A landscape with many peaks, sampled at points; each row gives a point and its height.
From any point a climber steps to the highest of the 2 points nearest to it. It stops when none of these is higher. Distance is the straight distance between rows; heights are no part of it.
j_35 height 518: [117  83 166  68 150 146 111 129 103 137 109 126 185  23 140 171 162 110
 115 130 137 128 145 151  94 152 133  99 101 124 192 104]
j_786 height 201: [160 129 107 138  91  99 103 141 135  59 111 138  59 141 136 150 168 164
 124 108 143  55 148  82 167 103  54 144 105 174  72 191]
j_680 height 748: [117 135  96 133 144 139 130 101 138 208 148  73  53 176 105  80 152 152
 120 134 141 150  94 169 125 101 136 130 142 134 143 111]
j_617 height 704: [105 144 137 152 118 102 197 144 108 117 152 152 161 130 115 119  59 133
 111 156  95 171 136 111 155 202 129 172 188 110 136 113]
j_495 height 364: [136  82 117 148 131 113 110 139 143 103 119 158 126 131 132 167  92 109
 136  87  89 102 141  79 117 108  97 158 145 114 117 172]
j_982 height 456: [144 139 118 149 125 112 152 127 115 147 148 118 103 166 113 110 105 129
 120 134 126 136 119 103 141 131 123 164 170 129 139 140]
j_820 height 725: [130  89 141 138 118 101 162 149  92 164 167  84  79 144 127 106  91 139
 126 118  94 192  76 110 113 141 137 167 163 102 151 114]
j_517 height 783: [102 115 142 128 166 123  66 152 100  83  99 152 191  66 134 161 146  87
 162 113 120 105 184 129 116 135 157 111 113 142 133  98]
j_141 height 350: [129  94 113 139 139 115 104 134 135  80 101 172 160 113 129 177 100 110
 164 100  99  81 169  91 119 122 101 144 121 107 133 159]
j_439 height 649: [114 128 126 116 144 142  62  82 151 214 138  99 113 141 112 120 148 100
 131 110 148 139 140 178  90  97 167 110 145 133 124  66]
j_436 height 706: [104 135 134 139 131 101 179 168  98  63 105 164 183 100 121 121 127 161
 133 156 133 164 136 135 168 217 135  96 126 131 111 119]
j_789 height 191: [136  55 156 101 117  93 134 178  86 110 116 123 104  91 142 134 118 142
 135  67 121 176  76  93 109 134 126  97  83  98 121 118]
j_248 height 184: [155 143  97 145 116 115  98 123 140 128 149 136  82 166 111 133 141 123
 126 121 136  80 145  95 143 100  91 141 141 160 100 178]
j_694 height 751: [105 198 148 172 123 115 152 151 141 118 147 115 118 160  84  77 110 144
 106 142 147 183 136 154 154 174 162 107 152 185  50  78]
j_896 height 821: [119 185 136 167 146 130 142 115 152 115 129 157 168 138 102 129 117 111
 123 147 134 116 175 141 136 141 146 142 167 156 109 109]
j_14 height 700: [108 189 151 171 121 107 127 173 132 100 138 136 138 133  98  92 103 141
 110 140 154 176 157 146 143 174 184  94 142 188  28  55]
j_847 height 550: [127 155 118 106 162 146 182  79 154 117  98 162 218 114 148 130 139 146
 131 191 113 102 134 166 129 139 118 127 136  91 218 165]
j_124 height 762: [104 182 161 108 147 153 147 122 129 112  94 124 167  72 136 122 192 143
 112 155 165 146 153 182 109 120 160  70  90 165 100  73]
j_139 height 730: [133  80 118 100 133 154  93 114 126 171 154  93  90 122 156 124 144 120
 138 106 120 131 101 134 102  81 138 123 122 103 158 139]
j_357 height 717: [134  97 134 146 138 111 106 162  99 114 141 129 133 106 128 139 107  97
 145  79 105 141 136  92 124 126 149 138 120 126 113 121]
j_685 height 705: [111 168 165 126 130 144 212 138 134 135 137 116 153 115 111  92 106 146
 103 155 136 210  93 164 129 170 151 114 151 146 133  95]
j_353 height 839: [119 166 123 146 156 129 116 119 131 104 110 158 171 125 117 129 142 116
 138 151 147 102 174 129 131 132 142 128 146 148 124 119]
j_298 height 271: [145 118 117 111 111  94 166 138 100  77  96 138 118 118 145 116 156 171
 136 154 156 120 105 101 155 146  88 123  82 109 139 164]
j_892 height 440: [141 153 146 121 119 120 162 161 104 128 150  88  96 171 109  91 152 183
 134 166 178 175  59 172 149 168 136  81 107 142 116 134]
j_120 height 136: [135  96 101 108 109 131 155 111 122 128 120 115  65 152 145 117 143 153
 123 129 127 108  72  97 157 103  71 158 104 105 137 185]
j_626 height 109: [122  99 146 152 109  98 129 174  95 137 171 120 134 115 135 139  59  99
 141  92  90 170 128  95 132 164 150 179 158 108 112  93]
j_373 height 217: [125  54 153  95 101 118 125 173 106 109 119 108  85 104 144 121 145 158
 146  70 130 162  52  92 118 104 123  99  73 110 104 146]
j_396 height 624: [127 119 108 127 124  95 185 126 103  59  86 178 172 100 119 115 138 169
 132 161 136 129 139 116 160 180 101 125 120 101 152 154]
j_481 height 235: [148 146 107 142 103 115 121 169 101  94 146 105  49 181 104 106 155 161
 119 138 173 120 100 104 175 150  95 116 108 178  76 159]
j_218 height 737: [124 159 151  95 130 150 143 118 131 132 101 111 146  73 147 104 201 152
 121 164 176 138 129 186 121 136 161  74  71 147 123 106]
j_385 height 618: [121 136 145  60 154 183 176  69 137 158 109 113 161  59 153 134 176 149
  91 160 133 142 109 199 105 145 125 110  97 118 209 122]
j_228 height 631: [132  86 120 101 126 157  89 113 154 140 110 136 118 127 173 151 136 114
 150  89  93  82 116 102  98  55 120 109 101 104 142 175]
j_775 height 35: [154 157 124 171 118 106  83 140 140 118 146 130  83 169  82 132 124 111
 118 109 148  93 181 105 146 126 111 138 150 191  55 127]
j_850 height 525: [172 172  82 122 111 155  97  83 171 140 107 139 117 180 139 144 162 134
 116 174 137  42 145 139 153  99  76 113 158 128 153 187]
j_963 height 209: [138  75 143  88 132 129 107 139  96 135 129 121 123  59 140 135 156 120
 136  95 134 134 113 123  98 117 136  99  85 112 146 121]
j_547 height 199: [130  62 136 103 140 120 123 144 110 114 123 147 126  74 149 142 126 122
 139  87 110 136 105 101 108 112 111 116  93  90 155 140]
j_28 height 674: [107 165 134 159 138 110 182 152 120  66 116 162 176 107 112 107 112 154
 113 152 146 149 149 140 164 187 130 118 146 138  99 126]
j_355 height 516: [114 152 134  77 169 174 186  73 148 130 106 151 209  91 152 134 130 129
 109 173 102 115 140 180 108 130 129 111 127 100 213 136]
j_90 height 390: [143 151 123 105 118 133 174 153  95 125 141  81  82 184 123  77 149 191
 122 173 174 169  46 152 170 159 112 107  98 135 118 155]
j_106 height 528: [126 165 155 100 135 144 201 128 123 118 117 113 150  88 134 108 160 178
 102 171 163 174  83 180 139 164 143  76 102 140 133 106]
j_554 height 864: [131  85 126 138 115 104 163 162  95 144 152 109  72 148 120 104  75 133
 130 100  97 161  83  83 127 130 119 164 162 100 130 153]
j_962 height 758: [124 141 131 169 124 117 130 159 112 148 164 112 125 137 108  96  98 109
 129 115 131 163 133 127 133 169 161 138 160 149  94  90]
j_543 height 512: [156 149  87 112 112 163  99  88 177 127  97 131 121 175 157 152 148 133
 135 161 113  42 123 123 138  94  66 111 151 109 173 194]
j_720 height 688: [114 141 120  67 128 177  98  71 135 191 123  89  98  88 154 107 204 154
 119 152 160 133 104 202 104 111 141  90  74 118 179 117]
j_964 height 59: [140 124 116 171 114 109  83 135 125 179 171  90  80 162  98 125  98 105
 141  76 116 144 130 118 112 106 160 172 144 141  82  91]
j_493 height 712: [144 142 134 159 119 134  62 107 160 199 144 113 146 187 104 152  83  72
 151 113 119 118 174 149  94 101 172 144 177 128 103  58]
j_906 height 713: [128 152 139  87 127 160 114  89 132 148 106 104 119  90 162 115 212 160
 124 166 167 117 119 197 124 116 149  86  69 140 148 107]
j_190 height 815: [116 155  97 140 130 129  85  93 154 183 129 100  77 189  87  83 155 144
 128 142 176 119 142 154 131  90 144 118 123 164  86  92]
j_670 height 114: [131  77 112  99 117 120 168 106 134 107 103 137  83 148 157 118 130 151
 113 129 115 115  80  85 141  86  82 151 103  78 163 192]
j_662 height 579: [137 182 135 144 101  92 172 174 116  45 112 156 129 143 120 102 156 191
 115 180 169 133 131 127 189 198 117  83 100 167  73 143]
j_949 height 673: [123  93 115  96 133 151  86 113 125 153 128 125 102 116 162 132 139 124
 144  97 121  98  99 119 109  81 129 119  90 106 150 147]
j_976 height 276: [146 138 113 131 130 122 131 132 108 115 131 134 103 124 128 100 159 148
 140 141 164 121 118 120 144 125 139 112 103 147 114 138]
j_270 height 814: [ 98 178 147 154 148 123 121 125 148 132 126 136 149 115  97 109 127 100
 108 138 171 143 160 162 132 129 171 106 137 173  68  63]
j_604 height 560: [101 179 149  86 153 170 217  93 137 135 119 108 156  86 133 122 164 164
  94 163 149 179 101 200 124 140 130  98 108 145 144 111]
j_590 height 57: [151 103 106 119 121 147 126  98 166 139 111 137 113 185 170 150  86 120
 105 131  76  90  89  99 122  90  72 151 181  76 181 209]
j_460 height 639: [145 122 120 141 106  99 185 157 103 120 149 136  94 158 112 100  91 154
 104 135 131 152  98  87 175 160  94 148 151 129 129 160]
j_854 height 468: [122  83 170  87 139 130 169 151  97 147 133 116 166  51 128 142 111 106
 110 126 128 190 103 141 103 177 131 109 136 116 180  93]
j_26 height 807: [115 150 136 167 131 117 127 142 130 146 160 124 160 128  95 125  89  94
 134 129 128 169 167 134 129 163 168 155 165 147  85  68]
j_631 height 488: [137 152 157 103 129 132 173 154 111 117 132 106 136 132 129  97 158 172
 116 166 166 173  65 169 155 169 143  80  97 140 122 129]
j_981 height 341: [115  82 123 139 131  97  99 136 137  51  84 166 142  99 136 179 134 128
 157  81  97  77 167  65 116 106  95 139  88 110 120 181]
j_521 height 506: [147 142 119 167 114 107 151 138 124 172 178 111  83 186 110 117  79 117
 122 137 105 144 115 101 136 146 119 186 193 126 136 128]
j_177 height 749: [122 122 122 131 148 124 144 135 110 109 126 165 178 105 118 138 113 108
 137 133 122 137 142 121 137 159 140 145 145 114 149 122]
j_60 height 619: [117 193 145 157 114  96 157 183 118  54 123 147 141 138 109 109 142 183
 108 164 170 154 134 150 172 191 149  70 115 183  48 116]
j_92 height 386: [129  82 116 136 124 124 103 131 134 134 139 131 107 135 143 146 104 106
 141  90 110 114 122  83 116  90 116 151 130 116 118 160]
j_908 height 557: [118 109 153  83 154 164  81 129 121 161 133 120 172  62 132 166 135  72
 135 120 116 133 155 156  80 127 152 105 128 126 173  89]
j_975 height 124: [122  79 136 152 117 101 119 154 108 113 149 146 146 120 129 164  54  98
 146  85  91 154 144  80 127 147 129 181 152  92 127 114]
j_408 height 754: [137 117 113  92 155 166  77 102 152 127 103 147 194 114 141 169 130  95
 165 132  87  78 159 128  90 110 132  98 113  93 180 149]
j_85 height 266: [138  83 120 102 108 130 120 150 106 108 106 101  81 101 164 125 186 155
 146 101 137 120  94  96 123  85 123  98  50 124 112 162]
j_750 height 310: [121  76 125 103 100 143  88 120 156  91  91 130 115 115 182 162 171 144
 151  91 106  56 136  90 101  56 108 116  42 113 127 179]
j_989 height 477: [130  82 142 141 117 142  83 146 152 144 136 120 136 135 145 173  77  77
 154  55  70 120 135  83  94  69 148 159 138  99 117 138]
j_504 height 795: [129 134 127 105 160 163 113  97 151 118 107 152 205 109 133 157 139 108
 137 157 110  89 164 153 102 117 135 116 124 111 185 134]
j_24 height 213: [161 136 112 148  94 104 113 155 112  73 129 114  58 147 117 131 158 154
 117 115 148  89 127  91 172 129  87 131 102 178  75 170]
j_36 height 41: [154 121 107 136 132 136 138 104 151 146 130 138 127 178 139 156  89 114
 120 145 101  94 120 100 123 109  93 151 187  91 175 176]
j_945 height 772: [120 111 139 115 154 114 143 145  95  86 118 158 181  74 129 133 137 125
 140 130 130 146 140 137 141 166 135 110 127 120 133 109]
j_467 height 297: [151 130 122 126 126 115 161 132  96 102 121 135 122 121 130 100 150 162
 129 148 150 130  96 119 158 157 122 110  91 128 129 147]
j_39 height 791: [ 99 176 161 140 154 123 117 150 129 110 117 122 156  85 104 115 147 125
 101 127 178 164 138 175 119 137 176  78 109 183  59  50]
j_997 height 682: [154 125 117 152 133 129 105 130 150 130 129 140 168 163 121 170  86  72
 146 125  88  92 165  99 117 128 123 153 190 107 148 132]
j_375 height 837: [ 96 222 140 169 132 131 190 111 174 156 152 115 122 179  96  84  75 130
  93 150 137 172 147 164 132 140 140 150 174 171  61  68]
j_150 height 574: [122 154 127 110 161 128 177  87 144  84  93 172 196 123 129 135 143 154
 132 187 124 105 153 150 139 146  99 139 123 101 183 158]
j_956 height 432: [128 112  94  75 123 184  90  64 156 180 119 119 110 148 185 128 142 120
 128 142  95  89  86 162 107  83 110 105 117  78 203 174]
j_447 height 794: [108 129 143 135 153 109  76 162  89  58 108 147 181  56 122 154 152 114
 149 117 142 128 179 118 128 157 168 103 108 143 111  95]
j_684 height 534: [118 108 152  74 153 159  99 118 116 163 129 112 158  39 141 155 167  97
 117 122 140 132 144 173  74 139 141  96  96 137 187 100]
j_807 height 441: [143 106 128 168 121 130  82 147 153 143 141 128 122 145 131 184  76  75
 161  63  79 102 153  72 109  89 131 171 161 119 102 139]
j_240 height 252: [147  93 125 101 103  93 153 148 102  53  89 148 131  94 143 127 151 175
 135 129 147 127 114 105 139 151 101 100  56  98 131 150]
j_729 height 627: [121  99 155 141 139 130  91 134 117 159 151 108 186 103 135 174  91  55
 161 103  89 142 153 129 104 134 152 160 158 106 162  80]
j_360 height 838: [ 99 184 134 172 146 131 143 131 154 125 148 141 156 137  92 119 105  97
 114 138 148 153 175 138 131 148 151 138 157 156  87  70]
j_47 height 739: [121 157 143 153 143 137  67 113 159 161 124 126 179 151  93 157  97  62
 149 131 124 114 192 151 100 110 175 140 166 138  97  44]
j_595 height 143: [122  58 141 119 126 100 141 159  97 117 129 150 143  96 133 137  81 103
 137  90 101 170 115  90 116 141 124 152 142  86 142 119]
j_993 height 747: [103 166 135 169 131 115 208 132 135 113 142 159 171 130 103 115  75 120
 118 165 116 146 165 133 164 193 118 168 199 131 130 120]
j_71 height 806: [119 147 130 151 145 106  77 154 100  51  83 152 164  80 129 146 173 132
 151 121 150  90 189 121 127 143 172 102  91 164  87 109]
j_898 height 630: [103 138 147 116 156 146  81 108 141 186 134 110 137 100 102 120 146 103
 124 124 158 156 151 178  83 108 176 109 125 159 114  56]
j_134 height 476: [117 147 130  68 159 189 136  74 164 162 110 132 201 102 157 141 145 105
 119 156  99 103 133 195  90 121 127 100 123 106 220 132]
j_984 height 94: [131 109 142 168  91  92 131 171 104 161 178 102 113 135 118 122  76 108
 152  92 100 167 129 114 117 143 168 180 153 117 116  76]
j_742 height 788: [115 158  91 128 137 146 102  81 143 200 136  81  67 184 105  79 173 153
 112 148 167 140 110 181 125  91 133 116 131 148 120  97]
j_957 height 389: [114 129  84  85 125 173  81  70 149 174 130 112  86 142 175 115 178 135
 138 146 146  93 109 166 122  70 121 107  86  97 161 148]
j_594 height 555: [144 159 107 115 141 137 163  82 150 106  99 157 159 134 138 135 147 156
 131 184 132  77 145 140 145 134  92 141 114 115 172 181]
j_471 height 493: [152 126  88  97 128 161 107  83 168 157 112 142 125 170 165 146 130 122
 126 152 101  71 110 120 126  90  93 121 143  89 176 192]
j_782 height 552: [149 153 117 146 105 100 170 155 103  99 151 131  87 162 110 104 125 171
 111 151 151 144 104  99 189 178  81 135 135 161 104 154]
j_918 height 756: [114 163 146 163 166 133  52 127 137 125 110 153 198 123 109 163 114  56
 141 118 127 104 208 146 114 120 176 124 153 149  99  66]
j_884 height 538: [147 177 105 121 128 143 134  81 153 116 101 152 138 155 128 138 158 146
 126 181 153  51 146 148 159 115  79 134 137 127 157 183]
j_873 height 436: [134 123 108  65 148 169 144  74 144 160 106 144 173 112 169 130 149 127
 119 168 105  96 112 168 116 114 116 116 122  84 221 159]
j_410 height 71: [131  82 109 102 125 156 137  90 164 144 107 139 104 169 180 136 103 131
 120 129  82  99  81  92 125  69  77 139 140  73 186 211]
j_37 height 671: [132 100 147 146 132 113  97 151 106 147 155 133 149  94 122 150  98  73
 157  83 101 144 148 110 110 136 166 158 136 109 128  97]
j_416 height 419: [138 108 120 136 130 110 129 122 120 143 149 133 109 138 137 122 113 113
 140 120 122 123 125  97 131 120 125 165 146 113 144 150]
j_152 height 614: [148 134 123 191  92  88 115 166 118 160 183  97  69 177  95 113  76 132
 131  94 116 141 146  95 138 161 149 183 162 153  72  98]
j_756 height 677: [131 135 125 137 132 131  74  97 157 210 152 103 128 168 103 123 120  90
 136 107 132 143 154 164  89  88 178 137 162 127 114  53]
j_553 height 333: [115  75 136 141 116 128  91 127 166  61  70 162 150 121 142 196 139 139
 164  86  84  59 158  74  99  74  89 134  71 119 113 198]
j_821 height 569: [135 137 113 141 128 109 161 155 105 176 167  63  69 191  93  70 133 157
 123 137 147 186  64 152 148 155 132 125 137 130 124 116]
j_924 height 91: [125  61 121  90 119 144 146 102 147 124  93 150  97 132 180 135 120 144
 111 116  91 100  82  92 108  63  79 144  95  62 177 192]
j_583 height 258: [144 138 114 143 114 120 117 151 101 116 140 106  77 157 112  96 152 145
 126 127 158 118 105 109 155 125 127 116 107 157  96 143]
j_889 height 47: [149 148 120 176 109 123  80 131 145 170 158 118  95 182  84 140  94  88
 141  99 140 117 167 126 121 109 148 168 160 153  89  88]
j_287 height 755: [120 104 137 138 120  97 181 147  90  99 139 159 163 104 111 115  75 131
 116 144 107 183 125 105 157 201 127 142 156  94 132 108]
j_118 height 715: [128 141 119 150 141 117 140 129 137 119 131 158 174 137 116 148  96  89
 140 138 110 114 175 115 139 147 125 164 183 115 146 130]
j_879 height 31: [141 176 129 186 119  96  86 143 147 107 143 153 123 158  86 133 114 104
 112 118 146 100 199 127 157 146 127 154 163 184  68 123]
j_316 height 412: [146 104 127 170 102 133  88 138 170 153 144 116  97 176 136 168  78  91
 145  74  82  89 130  76 107  69 111 163 165 131 102 169]
j_274 height 524: [109  50 147 137 128 149  94 150 149 140 129 126 124 117 157 158 102  90
 156  43  74 129 122  88  94  63 144 146 113 106 120 163]
j_22 height 684: [141 147 127 177  98  92 121 172 111 136 176 110  90 167  93 113  95 126
 127 109 129 166 136 116 144 169 164 146 149 164  60  88]
j_980 height 884: [115 209 127 167 128 132 178 117 167 172 161 116 107 180  87  81  96 136
  91 168 136 151 145 159 137 130 125 164 180 158 101 101]
j_126 height 581: [117  59 135 117 111 161  88 127 151 129 134 118 106 116 156 156 130 122
 145  65  90 103  98  98  98  53 128 131  92 118 114 176]
j_204 height 784: [113 180 138 160 131 128 198 119 139 152 159 145 158 154 110 106  79 111
 105 157 104 157 138 144 146 158 129 181 204 132 137 102]
j_297 height 660: [109 186 142 165 128 113 132 183 120  64 119 154 159 114 110 104 129 153
 106 139 159 160 157 150 158 195 168  85 137 191  36  82]
j_532 height 495: [129  92 159  73 149 135 141 135  98 149 121 128 167  55 136 143 139 120
 119 130 132 162 105 146  90 152 131 110 113 105 194 102]
j_261 height 826: [126 177 132 168 123 131 163 115 149 175 158 120 134 181 100 106  75 124
 108 161 118 140 145 144 139 132 128 182 205 132 133 114]
j_771 height 533: [147 169 127 135  96 104 177 171 107  71 127 145 104 162 114 101 139 186
 109 172 170 130 111 115 202 202  90 109 110 162  88 160]
j_135 height 741: [116 106 121 133 136 117 147 123 111 187 167  85 102 146 125 108  98 129
 123 122 102 169  95 139 114 128 140 163 161 108 165 107]
j_936 height 562: [126 148 139 140 117 117 185 154 103 152 166  92 101 164 106  75 110 154
 123 152 138 194  84 145 147 177 144 127 153 132 130 122]
j_832 height 445: [107  88 164  94 148 118 159 151  98 102 113 150 193  46 124 147 114 111
 111 133 109 185 126 137 124 188 124 121 128 101 180  89]
j_905 height 332: [135 118  86 134 121 154  87  96 146 187 147  93  58 182 125 121 134 120
 124 116 136 102 100 123 120  70 117 141 151 119 134 155]
j_492 height 656: [122 134 136  67 141 187 139  84 134 187 126  85 124  79 148 119 177 147
 103 156 144 149  97 201  98 129 139  93  97 118 203 125]
j_192 height 26: [149 108 119 129 131 114 154 110 130 137 133 150 145 160 129 136  64 108
 130 132  95 126 119  98 128 128 103 182 184  90 172 153]
j_529 height 243: [133  68 154  78 103 121 112 158 101 119 109 103  92  81 167 134 173 151
 136  87 135 143  76 107 113 105 125  80  48 120 115 141]
j_608 height 817: [131 109 122 108 143 142 117 109 125 192 162  99 103 139 136 112 133 115
 131 111 115 158  89 147 103 104 149 142 149 103 164 111]
j_136 height 324: [131  92 120 116 117 129  86 110 146  74  70 147 129 114 168 181 172 137
 156 103 100  49 168  84 108  73  92 120  67 112 122 192]
j_877 height 798: [ 93 203 141 173 125 123 177 128 162 137 151 106 117 165  85  79 109 154
  95 146 144 188 138 165 128 141 152 110 154 175  59  56]
j_719 height 833: [130 162 104 130 128 126  57  96 142 156 119 116  85 178 100 113 176 130
 124 133 185  85 156 152 126  83 146 110 110 176  74  98]
j_939 height 644: [119 160 158 139 117 122 204 159 125 135 163 110 132 148 101  80  91 165
 105 146 126 221  80 158 146 198 153 116 163 139 113  97]
j_930 height 171: [143 135  90 119 118 153 100  85 142 142 125 119  89 160 147 119 152 135
 135 148 139  73 123 125 144  82 106 126 113 132 135 175]
j_196 height 237: [129  68 139 109 108  87 144 145  91  56  80 160 143  83 145 142 131 152
 133 109 127 146 120  96 122 154 102 101  66  84 133 132]
j_588 height 359: [134 108 103 145 112 142  95 113 156 156 155 100  54 186 134 143 126 129
 131  99 118  99  98  94 130  62  98 158 147 135 119 185]
j_489 height 384: [132  95 121 149 101 153  96 127 175 160 133 119  75 189 135 148 109 113
 127  81  84  92 104  77 112  55  92 157 152 138 111 196]
j_578 height 218: [134  57 148  88 112 113 132 146  97  87  96 144 134  68 151 144 135 133
 133  93 123 145 104  99 105 117  97 100  58  86 149 139]
j_49 height 786: [119 150 136 145 145 127 174 130 119 113 145 146 182 100 118 125 108 109
 121 146 127 153 153 146 137 168 144 150 166 139 137 102]
j_224 height 463: [138 116 105  77 137 157 119  69 151 167 117 135 148 143 173 136 131 114
 121 148 109  99 104 136 118 105 117 123 127  85 206 177]
j_769 height 225: [139  83 144  87 121 123  86 153  88 131 115 102 104  57 161 137 179 130
 144  86 146 123 101 119  85 104 156  85  55 130 116 126]
j_940 height 648: [111 153 114 141 142 106 180 127 131  61 102 181 177 104 106 130 122 160
 124 164 133 132 160 123 167 189 102 133 145 128 136 141]
j_130 height 334: [144 150 103 113 118 125 177 135 107 114 128 108  99 149 125  95 151 175
 118 176 169 134  78 130 182 152 106 124 102 136 136 156]
j_237 height 823: [118 158 126 127 163 144 118 101 149 106 101 163 189 107 130 137 153 120
 148 153 133  83 171 156 121 123 141 104 125 133 145 129]
j_668 height 156: [136 110  98 113 119 157 124 106 136 142 129 118  75 165 160 125 151 146
 134 131 133  84  87 103 144  74  93 148 117 103 147 201]
j_123 height 681: [126 133 105 143 138 130 149 116 111 184 158  73  54 193 113  79 139 162
 114 133 138 161  82 144 141 120 121 151 152 127 133 129]
j_629 height 75: [134 105 124 164 105 104 116 143 121 179 167  89  77 157 110 130  83 110
 140  80  95 144 111  97 109 120 150 175 161 114 113  95]
j_205 height 733: [141 100 119 145 105 100 159 157 113 124 148 124  67 163 130 108  86 143
 107 106 111 148  82  80 154 132  89 165 146 135 128 164]
j_579 height 750: [101 164 141 125 150 146 195 124 128 122 126 137 167  95 108 108 124 131
 111 146 127 171 124 162 130 156 147 126 150 136 126  88]
j_185 height 738: [122 117 149 109 128 107 167 154  92  69  99 157 177  66 125 134 144 161
 129 156 152 169 130 145 143 191 125  87 105 126 122 118]
j_586 height 597: [127 128 121 108 144 120 182 113 118  82  97 174 165  99 133 125 147 164
 128 178 130 127 134 130 151 160 107 134 103  98 176 147]
j_207 height 409: [116 116  90  88 128 178  83  87 142 192 131 104  80 152 175 116 157 127
 138 124 116  96  78 157 107  64 119 111 112  93 169 172]
j_429 height 589: [107 165 146  75 165 178 212  80 145 133 109 127 176  70 144 117 168 155
 110 175 142 151 112 193 124 137 124 115 105 119 194 124]
j_544 height 773: [126 106 134 151 118  97 121 166  88  93 141 150 150 108 116 140  93 100
 148 105 124 157 142  89 150 169 145 137 149 127 102 108]
j_325 height 845: [138 167 113 149 123 122  64 102 144 126 109 133 108 163 121 119 170 124
 118 144 178  56 171 134 135  91 139 122 122 181  67 124]
j_215 height 178: [149 158 102 141 124 131  97 102 134 124 129 141  97 148 126 131 160 133
 128 133 155  71 147 105 146  95 112 129 117 144 118 159]
j_367 height 556: [141 151 118 178  92 108 122 134 142 164 177 104  82 189 104 121  81 118
 127 118 119 138 142 107 138 132 119 191 178 146 102 109]
j_111 height 834: [141 152 124 131 135 142  48 104 139 121 109 134 124 137 137 139 178 120
 139 132 156  53 180 140 118  90 151 110  93 172  97 118]
j_763 height 776: [ 85 205 164 137 150 142 145 127 142  98 102 118 161  80 118 113 165 136
  90 147 173 154 149 181 105 126 167  66 107 181  61  53]
j_223 height 591: [120  93 157 113 143 143  91 138 124 177 154 109 165  77 135 162 109  62
 143 103  99 144 143 147  82 123 154 137 147 113 178  76]
j_672 height 192: [155 124 111 150 108 103 100 136 141  81 117 146  90 146 123 156 149 130
 129 103 134  67 161  82 143 104  92 145 124 159  89 178]
j_330 height 290: [129  74 136  88 101 139 112 127 124  92  95 127 107 101 178 139 186 150
 144  98 119  91 115  98 109  82 115 109  39 109 130 158]
j_718 height 820: [129 151 128 135 140 116  79 135 112  90 103 143 134 110 127 141 168 124
 134 129 168  76 181 136 124 118 158 110  90 160  89 118]
j_484 height 770: [114 141 153 132 171 144  57 129 119 112 104 149 198  96 115 168 139  70
 153 123 124 103 202 153  98 121 160 108 125 143 127  73]
j_566 height 40: [156 149 117 171 104  99  60 131 149 143 155 125  88 190  95 158 115  90
 123  99 134  98 176 111 136  98 122 161 169 176  71 120]
j_767 height 167: [127  49 155 109 103 102 147 170  92 110 135 129 116  90 135 124  85 134
 125  82 107 194  81  84 116 144 120 125 120  83 128 119]
j_510 height 828: [116 107 139 143 130 101 149 172  92 102 141 152 167  86 124 133  91 120
 132 122 116 176 136 120 155 198 153 120 150 120 113  86]

Where does a climber stop that starts at each point below?
j_771 => j_980
j_905 => j_608
j_879 => j_360
j_36 => j_467
j_854 => j_510
j_215 => j_467
j_898 => j_325
j_429 => j_360
j_595 => j_360
j_963 => j_360
j_439 => j_325
